Points on a hilly landscape, in no order, each with its height.
From any point a ball takes the steepest step (drop divided by distance) to one of its 4 nearest points. It stops when none of these is lower. Distance is the straight distance between rows; heights are no part of it.
<915>: [107, -61, -289, 310, 121, 109, -170, -430, -152, -85, -83, 526, -326, -134, -127, 133, -64, 644, -232, -38, -429, 226, -45, 15, 2]  h=740
<1097>: [1, 99, -125, -17, -21, 210, 86, -295, -154, 52, 87, 89, -39, -37, 170, -206, 86, 35, 23, -75, 397, -286, 144, -135, 285]  h=43
<316>: [239, 172, 104, 176, -204, 23, 368, -86, -91, 15, 121, 435, -349, -123, -65, -71, -89, 188, -94, 600, -120, -44, -109, 223, -146]  h=241
<356>: [66, -33, -37, 257, -226, -30, -18, -354, -20, -102, -200, 562, -3, -265, -96, 174, -73, 370, -291, 71, -390, 91, -99, 115, 187]  h=606
<974>: [87, -57, 198, -43, -217, 17, 157, -81, -252, -182, -126, 368, 66, 53, -1, 94, 90, 138, -330, 151, 1, 95, -32, 161, -67]  h=101
<82>: [-290, 50, 166, 301, 60, -1, -102, -37, -82, 107, 249, -307, 238, 467, 115, -75, -25, -332, 54, -12, -198, 100, 7, 291, -70]  h=81
<411>: [15, -372, 94, 27, -209, -65, 296, 244, 70, -325, 33, 148, 137, 14, -192, 159, -103, 67, -379, 392, -144, 112, 83, -49, -64]  h=686
<1457>: [-6, 206, -281, -41, 8, -13, -60, -87, -6, -110, -23, 158, -193, 24, 129, -141, 363, 167, -40, -39, 573, -258, 138, -30, -49]  h=79
<1119>: [-241, 76, 230, -299, -126, 67, -99, 454, -97, 99, 291, -259, 455, 204, 293, 133, -89, -161, -114, 148, -501, 45, -139, 101, -164]  h=485
<1390>: [-7, 280, 179, 18, -268, -53, 263, 23, -119, 177, -307, 180, 92, -351, 29, -172, 164, 39, 79, -61, -242, 181, -239, 286, -168]  h=55
<1317>: [111, -81, 113, 15, -49, 16, 343, 138, -83, -331, 182, 220, -117, 222, 28, 197, 100, 128, -125, 123, -2, 69, 60, 88, -57]  h=542
<315>: [-131, -321, 33, 77, 22, 14, 57, -191, 72, -46, 64, -1, -247, 132, 37, 149, -173, 31, 82, -337, -147, 234, 151, 243, 350]  h=187
<560>: [-119, -95, 205, -112, 189, 44, 221, 33, -122, 210, -150, -209, -136, -74, -121, 47, 87, -25, 230, -58, -166, -411, -84, -351, 202]  h=202
<151>: [-336, 38, -178, 160, 195, 81, -109, 311, -46, 410, 8, -186, 438, 156, 233, 63, 43, -270, -177, -127, -587, -100, 104, -124, -363]  h=26
<683>: [-6, -113, 213, -61, 281, 288, 58, -156, -267, 208, -15, -80, 200, 84, 42, -189, -119, -109, 81, 0, 102, -403, -111, -276, 355]  h=214
<282>: [-13, -177, 101, -225, 145, -110, -220, -27, 188, 301, 99, -242, -96, 121, 22, -200, 106, -474, 93, 124, 480, 46, -141, -347, 147]  h=312
<759>: [96, -197, 52, -93, -187, 237, 144, 216, 141, -93, 233, -68, -196, 56, -109, 197, -36, 293, 38, -47, -225, -58, 176, 273, -146]  h=319
<1046>: [72, -92, -157, -61, 16, 253, -60, -193, -184, -21, 56, 65, -251, -341, 37, 14, 35, 636, 19, -140, -211, -190, -50, 44, 656]  h=21
<515>: [-174, 128, -146, -8, 20, 147, -114, -37, 134, -195, 61, 57, 138, 192, 147, -178, 314, -273, -47, -220, 279, -177, 94, 41, -59]  h=85
<25>: [174, -137, 176, -104, -358, 69, 149, 291, 23, -45, 126, 93, -162, 88, -180, -53, -43, 14, -41, 428, -10, -7, -7, 163, -220]  h=479
<1358>: [246, 105, 361, -322, -100, -11, -41, 67, -162, -86, -193, -171, 211, -543, -268, 203, -77, 257, 72, -65, -50, -92, -98, -117, 190]  h=296
<1173>: [120, -164, 94, -92, 108, 118, -44, -163, -189, 60, 53, -169, -144, -281, -10, 86, -27, 314, 256, 98, -128, -237, 40, -176, 522]  h=107
<687>: [-156, 118, -274, 84, 10, -8, 257, 120, -60, -294, -71, 145, -321, 221, 103, -97, 314, -15, -86, -103, 143, -42, -70, 31, -104]  h=229
<611>: [-208, 8, -68, -201, -79, -38, 102, 297, -122, 27, 82, -392, 154, 200, 62, 144, 97, -246, 64, -113, -185, 158, -120, 149, 40]  h=321
<846>: [60, -239, 18, 6, 91, -55, -340, -577, 20, 403, 43, -200, -52, -123, -234, 193, -245, -271, 123, 284, 94, 52, 147, -156, 579]  h=483
<1326>: [28, -30, -332, -124, 41, 63, -42, 102, 165, 112, 111, -91, -39, 39, 170, -369, 160, -50, -35, -211, 357, -190, 146, -270, 177]  h=27
<404>: [-23, -173, -102, -237, 132, -27, -62, -30, 228, -81, 66, -194, 33, 222, -9, -171, 316, -90, 21, -126, 431, 107, 57, 20, 215]  h=75
<1475>: [-86, 270, 84, 30, 57, 118, 145, -132, -147, -89, 65, 57, 212, -166, 108, -182, 103, -122, -242, -49, 215, 75, -34, 24, -184]  h=102
<668>: [81, -362, 90, -98, -244, -105, 64, 381, 115, -62, 31, -214, 81, 89, -224, 282, -386, -76, 7, 220, -109, 343, 48, -300, -295]  h=579
<656>: [55, 21, 240, -56, -44, -29, 68, -394, -94, 85, 197, -128, 131, -144, -107, 33, -294, -24, 169, 32, -1, -156, 57, -167, 444]  h=346
<1350>: [-86, 53, 231, -301, 312, 111, -45, 247, 92, 194, -264, -102, 34, -425, -90, -187, 118, 48, 269, 96, -32, -300, -219, -191, -80]  h=361
<690>: [89, -196, 114, 70, -349, -59, 237, 39, -188, -243, -53, 195, 268, -99, -127, 206, -250, -216, -208, 314, -87, 435, -169, -134, -152]  h=683
<1042>: [83, 155, 165, -182, 9, -7, 30, 52, 140, 155, -198, 114, 9, -430, -58, -277, 52, 196, 133, -271, 32, -261, -93, 73, -51]  h=376
<1202>: [-43, -354, 102, -70, -42, 99, 206, 290, -115, -184, 50, -166, 154, 275, -145, 114, -126, -1, 119, 11, -194, 186, 139, 155, -99]  h=515
<825>: [163, -257, -145, -32, 143, -130, -49, -337, 30, -43, 329, -41, -89, -20, -140, -18, -77, 123, -289, 29, 326, -73, 73, -115, 620]  h=289
<693>: [122, -221, -220, 100, -38, -201, -46, -389, 188, -187, 46, -63, 40, -126, -319, 342, -247, 5, -235, 18, 319, 135, 13, -8, 284]  h=288
<812>: [-49, -94, 79, 38, 25, -120, 14, -82, 159, -196, 30, -131, -42, 269, 62, 26, -31, -110, 76, -570, 57, 213, 61, 189, 247]  h=114
<582>: [112, -134, 175, 138, 139, -198, -190, -278, 54, 307, 17, -204, -261, 43, -23, -124, 29, -601, 260, 71, 185, 183, -218, -351, 160]  h=575
<1056>: [60, -56, 137, -246, 52, 66, 93, -44, -69, -46, -219, -169, -14, -465, -208, 156, -113, 262, 150, 70, -157, -334, 51, -95, 288]  h=207
<367>: [-34, 244, -229, 62, 167, 224, -44, 111, 155, -89, -170, -162, -14, 204, 130, -143, 408, -158, -16, -324, 172, -120, 185, 82, -438]  h=29
<290>: [-111, -101, 287, -267, 258, 76, -58, -90, 24, 222, 62, -264, 197, -26, -115, -321, -25, -358, -15, 94, 375, -209, -103, -242, 59]  h=426
<16>: [-379, 66, -25, 194, 124, 22, -165, 26, -58, 281, 79, -204, 155, 461, 190, 106, 80, -280, 25, -262, -343, -89, -25, 214, -150]  h=44
<710>: [-114, 111, 295, -16, -83, 55, -57, -293, -130, -81, -120, -35, 466, -348, -8, -68, -256, -162, -76, -140, 145, 90, -186, -57, 29]  h=547
<713>: [192, 151, -186, -56, -115, 16, 66, 98, 254, 113, 240, -14, -647, 107, 38, 29, -57, 669, 134, 311, -287, -4, 243, 57, -121]  h=446
<764>: [-137, 132, -199, 359, 205, 183, -16, 265, 69, 18, -96, -91, -145, 373, 175, -77, 311, -139, 295, -283, -203, -219, 238, 97, -641]  h=52
<1227>: [146, -213, 109, 197, -74, 40, 130, -165, -31, 54, 535, -6, -241, 378, 179, -166, -290, -98, -125, 52, -287, 41, 304, 241, 198]  h=311
<153>: [-132, -208, 16, -18, 161, -134, -17, -223, -16, 105, 155, -185, -109, 51, -53, -170, -13, -203, 11, -33, 420, -169, -100, -280, 456]  h=180
<281>: [-156, 250, -5, 103, 93, 147, -48, 385, -77, 33, 20, -49, 202, 340, 304, 32, 198, -161, 91, -81, -251, -118, 61, 194, -360]  h=72
<702>: [-60, 79, 123, 22, -6, 71, 247, 252, 51, -133, 268, -129, 9, 222, 90, 31, 170, -44, 156, -144, -345, -27, 14, 205, -140]  h=4
<729>: [-159, 13, 84, 98, 291, -37, -437, -63, 307, 155, 47, -101, 113, 288, 567, -312, 69, -174, 23, -416, 40, 94, -34, 375, 78]  h=69
<1383>: [65, 312, 84, 87, -444, -221, 73, -2, -181, 136, 41, 342, -114, -229, -26, -280, -116, -116, -63, 514, -253, 131, -45, 323, -135]  h=360
<1048>: [97, -63, 118, -81, -89, -25, -188, -228, -80, -186, -372, -68, 265, -493, -216, 316, -430, 218, 88, -60, -295, 91, -119, -119, 172]  h=425
<78>: [4, 89, -22, -130, -65, -233, -69, -98, 17, -76, 60, -61, 256, -68, -171, 47, -98, -315, 22, -152, 363, 433, -202, -105, 34]  h=645
<563>: [149, -205, 262, -34, -356, -241, 139, 156, -205, -61, 48, 122, 92, -178, -142, -122, -64, 16, -212, 518, -295, 169, 18, -29, -60]  h=559
<259>: [141, 198, -160, 56, 122, 219, -23, 280, 154, 32, -191, 27, -202, 90, 250, -241, 339, -51, -36, -131, 438, -261, 139, -57, -442]  h=53
<701>: [97, 58, -39, 158, -220, 109, 189, -225, -147, 211, -22, 696, -297, -53, -249, 134, -253, 386, -86, 361, -337, 209, -47, 153, -54]  h=28
<1113>: [-164, 220, -210, -87, 270, -20, -63, 486, 61, 46, -76, -178, 277, 93, 77, 163, 330, -97, -119, -224, -325, -184, -108, -120, -516]  h=56
<1054>: [-138, 163, 103, -39, 140, -224, -28, 167, 22, -152, -86, -59, 442, -63, 42, 32, 156, -290, -274, -26, 90, 237, -98, -164, -231]  h=510
<374>: [51, 308, 145, -11, -335, -3, 183, 414, 83, 47, 51, 214, -130, -35, 91, -265, 216, -142, -192, 349, -151, -61, -116, 293, -237]  h=444
<146>: [26, 230, -155, 175, -156, 167, 22, 240, -19, -83, 118, -64, -411, 262, 272, 69, 292, 151, 213, 3, -86, -111, 158, 53, -282]  h=73
<149>: [77, 330, -249, 13, -194, -129, 0, 204, 90, 96, 187, 191, -742, 103, -9, 35, 207, 372, 93, 349, 156, -46, -69, 175, -179]  h=458
<1340>: [-34, -16, 3, -72, -118, -19, 240, 380, -2, -318, 10, -182, 132, 50, -113, 5, 130, 54, -3, -37, 71, 115, -6, 71, -228]  h=741
<1486>: [-30, -55, 143, -352, 196, 132, -31, -10, -119, 117, -246, 138, 76, -248, -28, 18, 16, 87, 313, -75, 2, -409, -157, 82, 314]  h=303
<1461>: [-37, -60, 0, -31, -149, 198, 211, 207, -52, -61, 159, -28, -525, 337, 4, 141, 50, 253, 117, -11, -80, 17, 278, 20, 2]  h=172
<1333>: [69, -130, -35, -77, -200, -169, 90, 196, 88, -150, -17, -141, 127, 174, -242, 412, -120, -171, -8, -225, 120, 456, -45, -96, -3]  h=646
<669>: [-227, -49, -202, 464, 224, 169, -233, -112, -21, 190, 85, -22, 64, 335, 405, -150, 96, -307, 30, -231, -213, -49, 148, 204, -169]  h=57
<258>: [42, -201, 17, 172, -98, -29, -255, -380, -44, 26, -109, -223, 254, -290, -354, 272, -448, 14, 122, -86, 89, 92, 69, -142, 66]  h=535
<422>: [44, 50, -247, -8, -101, 9, 225, 21, 64, -129, 26, 242, -269, 149, 16, 105, 150, 220, -323, -41, 299, 203, 25, 107, 139]  h=358
<473>: [80, -318, -151, -217, 131, -170, 238, -19, 29, -215, 113, 91, -189, 174, 89, 88, 85, 104, -70, -364, 112, 24, 200, 154, 198]  h=186
<1127>: [-4, -356, 157, 106, 39, -104, -7, -304, -33, 309, -33, -174, -263, 135, 106, -72, -71, -319, 226, 340, 410, -68, -49, -248, 507]  h=283
<1379>: [45, -17, 162, 9, -161, -130, 206, 238, -146, -224, 53, 102, 220, 41, -35, 318, -37, -149, -206, 374, 71, 374, -195, -130, -65]  h=794
<876>: [-189, -24, 108, -179, 144, 58, -153, 7, 63, -19, 30, -129, 87, -20, 20, -124, -32, -339, -59, -172, 334, -130, -177, -173, -59]  h=457
<133>: [39, -90, -10, 4, 74, -64, 53, -225, -15, -320, 210, -27, 141, 76, -71, 40, -86, -9, -217, -107, 267, 82, 64, 83, 174]  h=423
<780>: [-81, 370, 25, 34, 327, 40, -199, -87, -5, 232, -152, 58, 370, -205, 125, -488, -123, -229, -145, -97, 46, -147, -66, -167, -284]  h=405
<342>: [10, 303, 271, -163, 165, 35, -22, 93, 108, 324, -310, -205, 227, -350, 95, -352, 60, -37, -1, -91, -233, -294, -101, -39, -303]  h=373
<602>: [-124, -22, -20, 318, -55, 158, -176, 51, -75, -53, 57, -148, -95, 421, 329, -37, 142, -50, 164, -174, -205, -89, 309, 301, -185]  h=82
<369>: [126, -366, -101, 45, 63, -49, -105, -313, -71, -12, 14, 73, 190, -396, -173, 331, -239, 406, -253, 78, -50, -99, 43, -161, 401]  h=577
<641>: [-259, 213, -62, 31, 180, 27, -28, 117, -40, -69, -151, 115, 222, 43, 91, -226, 168, -296, -234, 12, 82, -101, 79, -131, -372]  h=208
<1445>: [42, -361, -314, 100, 55, -63, -145, -525, 232, 50, -25, -192, 129, -121, -256, 332, -444, 134, 82, 119, 4, -210, 28, -156, 377]  h=516
<718>: [-59, 311, 345, -121, 47, 45, 93, 7, -272, 31, -289, -27, 361, -232, 100, -143, 75, -97, -198, -276, -60, 56, -370, -32, 24]  h=461
<790>: [136, 101, -119, -44, -134, -275, -249, -360, -59, 44, 44, -123, 439, -194, -420, 145, -381, -248, 18, 12, 208, 292, 101, -150, 44]  h=591
<257>: [-139, -26, 244, -123, 390, 103, -63, -123, -166, 171, 113, -153, 310, -140, 11, -140, -37, -262, 190, -11, 67, -174, -236, -238, 41]  h=322
<864>: [-32, 6, -93, -33, -258, -257, -37, 116, -48, -155, 110, -47, 195, 40, -472, 223, -146, -381, -105, 84, 125, 373, -167, -234, -134]  h=738
<1117>: [6, -38, 157, 81, -88, 16, 180, 209, -37, -123, 55, -11, 0, 383, -77, 139, 124, -74, 63, -323, -35, -17, 79, 151, 3]  h=242
<595>: [-141, 58, -38, -339, 210, -231, -211, 230, 314, 228, 141, -320, 208, -36, -113, -103, 110, -418, -224, -216, 284, 178, -190, -296, -236]  h=607
<81>: [143, -418, 130, -229, 132, -228, -156, -41, 249, 36, 54, -202, -220, -59, 38, -42, -116, -179, 86, -17, 528, 146, 13, -134, 489]  h=109
<111>: [-33, 144, -19, -54, 149, 145, -110, -325, -175, 122, -142, 109, 284, -62, 177, -254, 82, 67, 9, -139, 67, -439, -86, 46, 43]  h=357
<1221>: [-8, -210, -31, 26, 162, 250, 107, -291, -319, 146, 26, -121, -203, -186, 73, -185, 96, 165, 228, 56, 6, -400, -72, -206, 468]  h=95
<187>: [58, 250, -61, 71, -36, 95, -34, 293, 40, -9, 150, -51, -300, 331, 133, -105, 220, 159, 325, 11, -167, -120, 141, 77, -266]  h=93
<145>: [-37, 109, 256, -100, 211, 200, -106, -129, -141, 125, 127, -208, 356, -131, 80, -225, 26, -153, 65, 10, 52, -259, -262, -176, 187]  h=359
<286>: [32, 295, -141, 151, 37, 55, -331, 482, 262, 255, -145, 43, -112, 32, 132, -201, 209, -300, -133, 370, -388, -4, -51, -16, -815]  h=94
<1288>: [41, 126, 167, -231, 86, 140, -85, -80, -38, 338, -227, 65, 55, -321, 58, -416, 216, 88, 217, 53, 25, -459, -130, -106, -73]  h=387
<1456>: [32, -241, 92, 139, 50, -66, 43, -229, -51, -65, 191, 53, 19, 320, 270, 95, -39, -165, 99, -270, -245, 147, -33, 206, 268]  h=13
<549>: [200, -49, -111, 84, 20, 98, -85, -72, -43, -151, -326, 172, 58, -441, -71, 287, -257, 434, -175, -31, -325, 57, 137, 64, 237]  h=420
<869>: [213, 144, -200, 2, -91, 148, 204, 185, 64, -379, 82, 214, -317, 276, 195, -44, 262, 230, 67, -178, 13, -40, 125, 144, -20]  h=120
<1301>: [80, -521, -2, 181, -12, -29, 307, 72, 140, -329, 213, 44, -185, 198, -213, 260, -293, 342, -61, 154, -228, -99, 153, -89, 25]  h=820
<359>: [63, 86, -255, 298, 21, 211, -178, -41, 36, -24, -73, -18, -307, 273, 362, -161, 23, -102, 343, -592, -77, -249, 341, 174, -234]  h=113
<963>: [167, -307, -287, 129, 67, -202, -328, -248, 251, -257, -39, 22, 45, -27, -362, 373, -379, -28, -151, -18, 272, 274, 246, -320, 123]  h=145
<464>: [-63, -352, -96, 68, 82, -202, -52, -241, 22, 109, 141, -68, -292, -111, 52, 89, -5, -134, 47, 273, 156, -166, -7, -294, 635]  h=245
<65>: [121, 396, -363, 160, -5, -53, 93, -295, -113, -5, -40, 380, -448, 34, 104, 27, 258, 303, -126, 74, 282, -146, 76, 85, -29]  h=97
<60>: [9, -210, -191, 116, -78, 15, 190, -150, -26, -61, 55, 454, -226, 124, -213, 274, 0, 323, -428, 307, -46, 171, 59, -222, 79]  h=725
<96>: [101, -235, -168, 62, -38, -23, -85, -305, 17, -146, 127, -89, 94, -122, -262, 218, -221, -66, -13, 41, 307, 114, 71, -18, 533]  h=385
<1432>: [65, -559, -31, 141, -127, -149, 82, 12, 263, -136, 17, -4, -89, 280, -254, 257, -340, 78, 171, -183, -229, 195, 149, -172, 125]  h=891
<1362>: [90, 251, -11, -410, -438, -50, -94, 561, -12, 8, 247, -142, 10, -166, 33, -232, 129, 161, 13, 216, -310, -12, -17, 455, -186]  h=567
<935>: [33, 346, -54, -92, -77, 151, -251, 590, 2, 64, 77, -106, -136, 52, 314, 82, 362, 111, 124, 196, -168, -164, 93, 222, -624]  h=118
<1433>: [40, -257, -149, -48, -51, -65, 166, 57, 9, -364, 115, 71, -20, 199, -9, 311, -64, -37, -135, -19, 256, 187, 50, 23, 154]  h=427
<1436>: [101, -132, -6, 223, -181, -58, 178, -214, -79, -23, -226, 375, 164, -149, -115, 324, -179, 205, -161, 155, -93, 165, 138, -20, -142]  h=563
<1259>: [-94, 133, 304, -259, 107, -188, -69, 93, -43, 117, -299, -73, 121, -469, -101, -231, 139, 121, 245, -101, -53, -165, -166, -6, 196]  h=349
<95>: [-167, 108, -81, 47, 98, 116, 165, 279, 90, -252, -73, -123, -62, 374, 26, 57, 143, -213, 89, -200, -41, -68, 180, 185, -177]  h=83
<1306>: [104, 495, 40, 258, 126, -82, -151, -9, 58, 264, -150, 408, -65, -104, 156, -222, 133, -275, -78, 131, -96, 27, -38, 160, -725]  h=138
<212>: [176, 44, -91, -194, -212, 108, 334, 358, 46, -67, 225, 3, -295, 89, -69, -59, 23, 344, 178, 369, -48, -20, 167, 328, -185]  h=415
<1090>: [41, -64, -26, -49, -282, -109, 100, -11, 99, -69, -560, 378, 20, -301, -14, 328, -217, 357, -12, 148, -405, 151, 56, 171, 7]  h=500
<873>: [36, -171, -92, 196, -297, -198, 30, -250, 2, -136, -81, 167, 354, -220, -304, 315, -238, -63, -117, 246, 158, 321, 18, -395, -259]  h=635
<1409>: [-154, 314, -166, 102, 227, 141, 46, 260, 183, -146, -154, 43, -34, 58, 158, -110, 328, -197, -132, 45, 167, -121, 181, 131, -470]  h=62
<672>: [-215, -94, 59, 170, -188, 148, 183, -31, 33, -37, 236, -187, -78, 346, 60, 33, -106, 103, 183, -184, -342, -1, 72, 255, 28]  h=251
<1400>: [-310, 205, -81, 15, -34, 41, 144, 476, -136, -99, -40, -79, 218, 206, 201, 51, 248, -294, -50, 84, -142, -1, -117, 16, -454]  h=36
<1214>: [-15, 270, -287, 140, 92, 192, 42, -264, -27, 170, 143, 285, -304, -83, 287, -313, 94, 239, 21, 76, 279, -189, 177, -55, -15]  h=63
<262>: [-87, -121, -97, -132, 352, -173, -138, -4, 305, 169, -48, -338, -213, 279, 208, -245, -84, -181, 216, -441, 145, 180, 112, 180, 88]  h=89
<861>: [57, 164, -157, 124, -84, 126, 96, 94, -105, 30, 162, -53, -573, 328, 283, 19, 93, 259, 417, -229, -10, -71, 104, -36, -161]  h=103
<1260>: [-60, 119, 202, 215, -307, -78, 250, 119, -163, 228, -55, 247, 12, -194, 23, -38, -110, 116, 81, 254, -306, 92, -172, 83, -26]  h=396
<171>: [-219, 254, -65, -13, 375, -30, -54, 256, 199, 21, -199, -231, 344, 279, 204, 52, 165, -263, -125, -364, -122, 51, -349, 56, -290]  h=166
<1294>: [-41, 421, 95, 131, -167, -62, -69, 32, -65, -40, -238, 335, -140, 72, 66, -161, 290, -16, -75, 315, 80, 116, -113, 169, -395]  h=269
<90>: [-18, -117, 262, -65, -43, -194, -381, -199, -76, 300, 222, -387, 91, -67, -317, -215, -22, -418, 196, 217, 294, 135, -299, -277, 107]  h=465
<352>: [-224, 201, -8, -182, 296, -10, -265, 54, -87, 110, 60, -174, 331, 32, 2, -161, 71, -358, -188, -79, 258, -8, -288, -252, -136]  h=562
<613>: [95, -74, -127, 105, 83, 120, 103, -544, -28, -187, 53, 396, -37, -214, 1, 84, -32, 432, -231, -6, 60, 226, 45, -21, 311]  h=724
<896>: [-34, 71, 88, 45, 151, 1, -85, -264, -66, -50, -68, 144, 70, -242, 98, -103, -93, 163, -139, -120, 173, -205, -105, 51, 260]  h=210
<1123>: [-60, 490, -30, 200, 32, 185, -53, -226, -7, 143, -163, 292, -105, -97, 135, -327, 247, 86, 106, -91, 338, -173, 7, 109, -80]  h=119
<691>: [-195, 52, 61, -300, 111, -159, -159, 88, 96, -25, 74, -356, 191, 81, -62, 49, 53, -257, 83, -300, 224, 227, -226, 64, -85]  h=514
<1032>: [226, -441, -189, -155, 82, -400, -344, -106, 262, -181, 76, -31, -150, 111, -208, 143, -271, 53, 69, -57, 369, 278, 135, -186, 377]  h=37
<85>: [116, 193, 55, -15, -31, -53, 234, -37, 82, 34, -353, 300, -36, -466, -338, 166, 137, 226, 24, -75, -227, 84, -70, 252, 113]  h=365
<370>: [-137, 131, 150, -29, -80, -18, 38, 173, -92, -181, -101, 40, 214, 226, -114, 2, 163, -180, -189, 133, 135, 160, -166, 96, -114]  h=678
<853>: [225, -297, -191, -15, 247, 154, -195, -123, -5, 19, -245, -199, -220, -278, -181, 261, -252, 539, -67, 45, -544, -190, 178, -105, 530]  h=196
<1355>: [26, 205, -103, 400, -37, 1, 164, -401, -97, 155, 33, 566, -316, -14, 176, 11, -1, 314, -193, 174, 11, 153, -71, 147, -41]  h=200
<157>: [201, -129, 105, -266, -171, 122, 43, 431, 82, 19, 101, -10, 101, 42, -136, 27, -200, 144, 44, 107, -185, 210, 150, 187, -173]  h=434
<236>: [-82, -313, 135, -165, -267, -66, -168, 250, -83, 60, 193, -239, 364, 45, -141, 173, -476, 53, 118, 221, -244, 197, 77, 154, -39]  h=520
<417>: [287, -157, -2, -257, -189, -293, -81, 23, 73, -211, -664, -37, 273, -538, -227, 389, -250, 271, -7, 158, -180, 22, 73, -188, -10]  h=421
<734>: [111, 290, -322, 168, 132, 40, -159, -271, 89, 187, -131, 315, -324, -14, 201, -308, 179, 169, -16, 0, 284, -161, -8, -46, -250]  h=80
<105>: [-146, 111, 398, 12, -26, 47, -162, 96, -275, 119, 57, -341, 457, -248, -66, -230, -225, -230, 353, 84, -61, -4, -317, -261, 28]  h=375
<760>: [161, -164, -96, -91, 39, -191, 78, 47, 265, -160, 91, -261, -286, 7, 86, -167, -20, 53, 117, -401, 220, 25, 160, -50, 350]  h=129

Call two points neighbours if one is among the 4 nearest of the other. Go from one point of each pair to the other, from neighbour to neighbour, staying as low as possible. Name the highest point that can't be avoided.
<151> and <701>: <1355>
<1046> and <146>: <1221>
<16> and <1390>: <1042>
<16> and <702>: <281>
<1046> and <1475>: <641>
<1032> and <151>: <760>
<1456> and <367>: <812>
<151> and <1326>: <1457>

For each start below, name every point that the ball comes to, in order.
<258>: <96> <693> <963> <1032>
<1379>: <690> <563> <1260> <1390>
<342>: <1350> <1259> <1486> <1056> <1173> <1046>
<1042>: <1259> <1486> <1056> <1173> <1046>
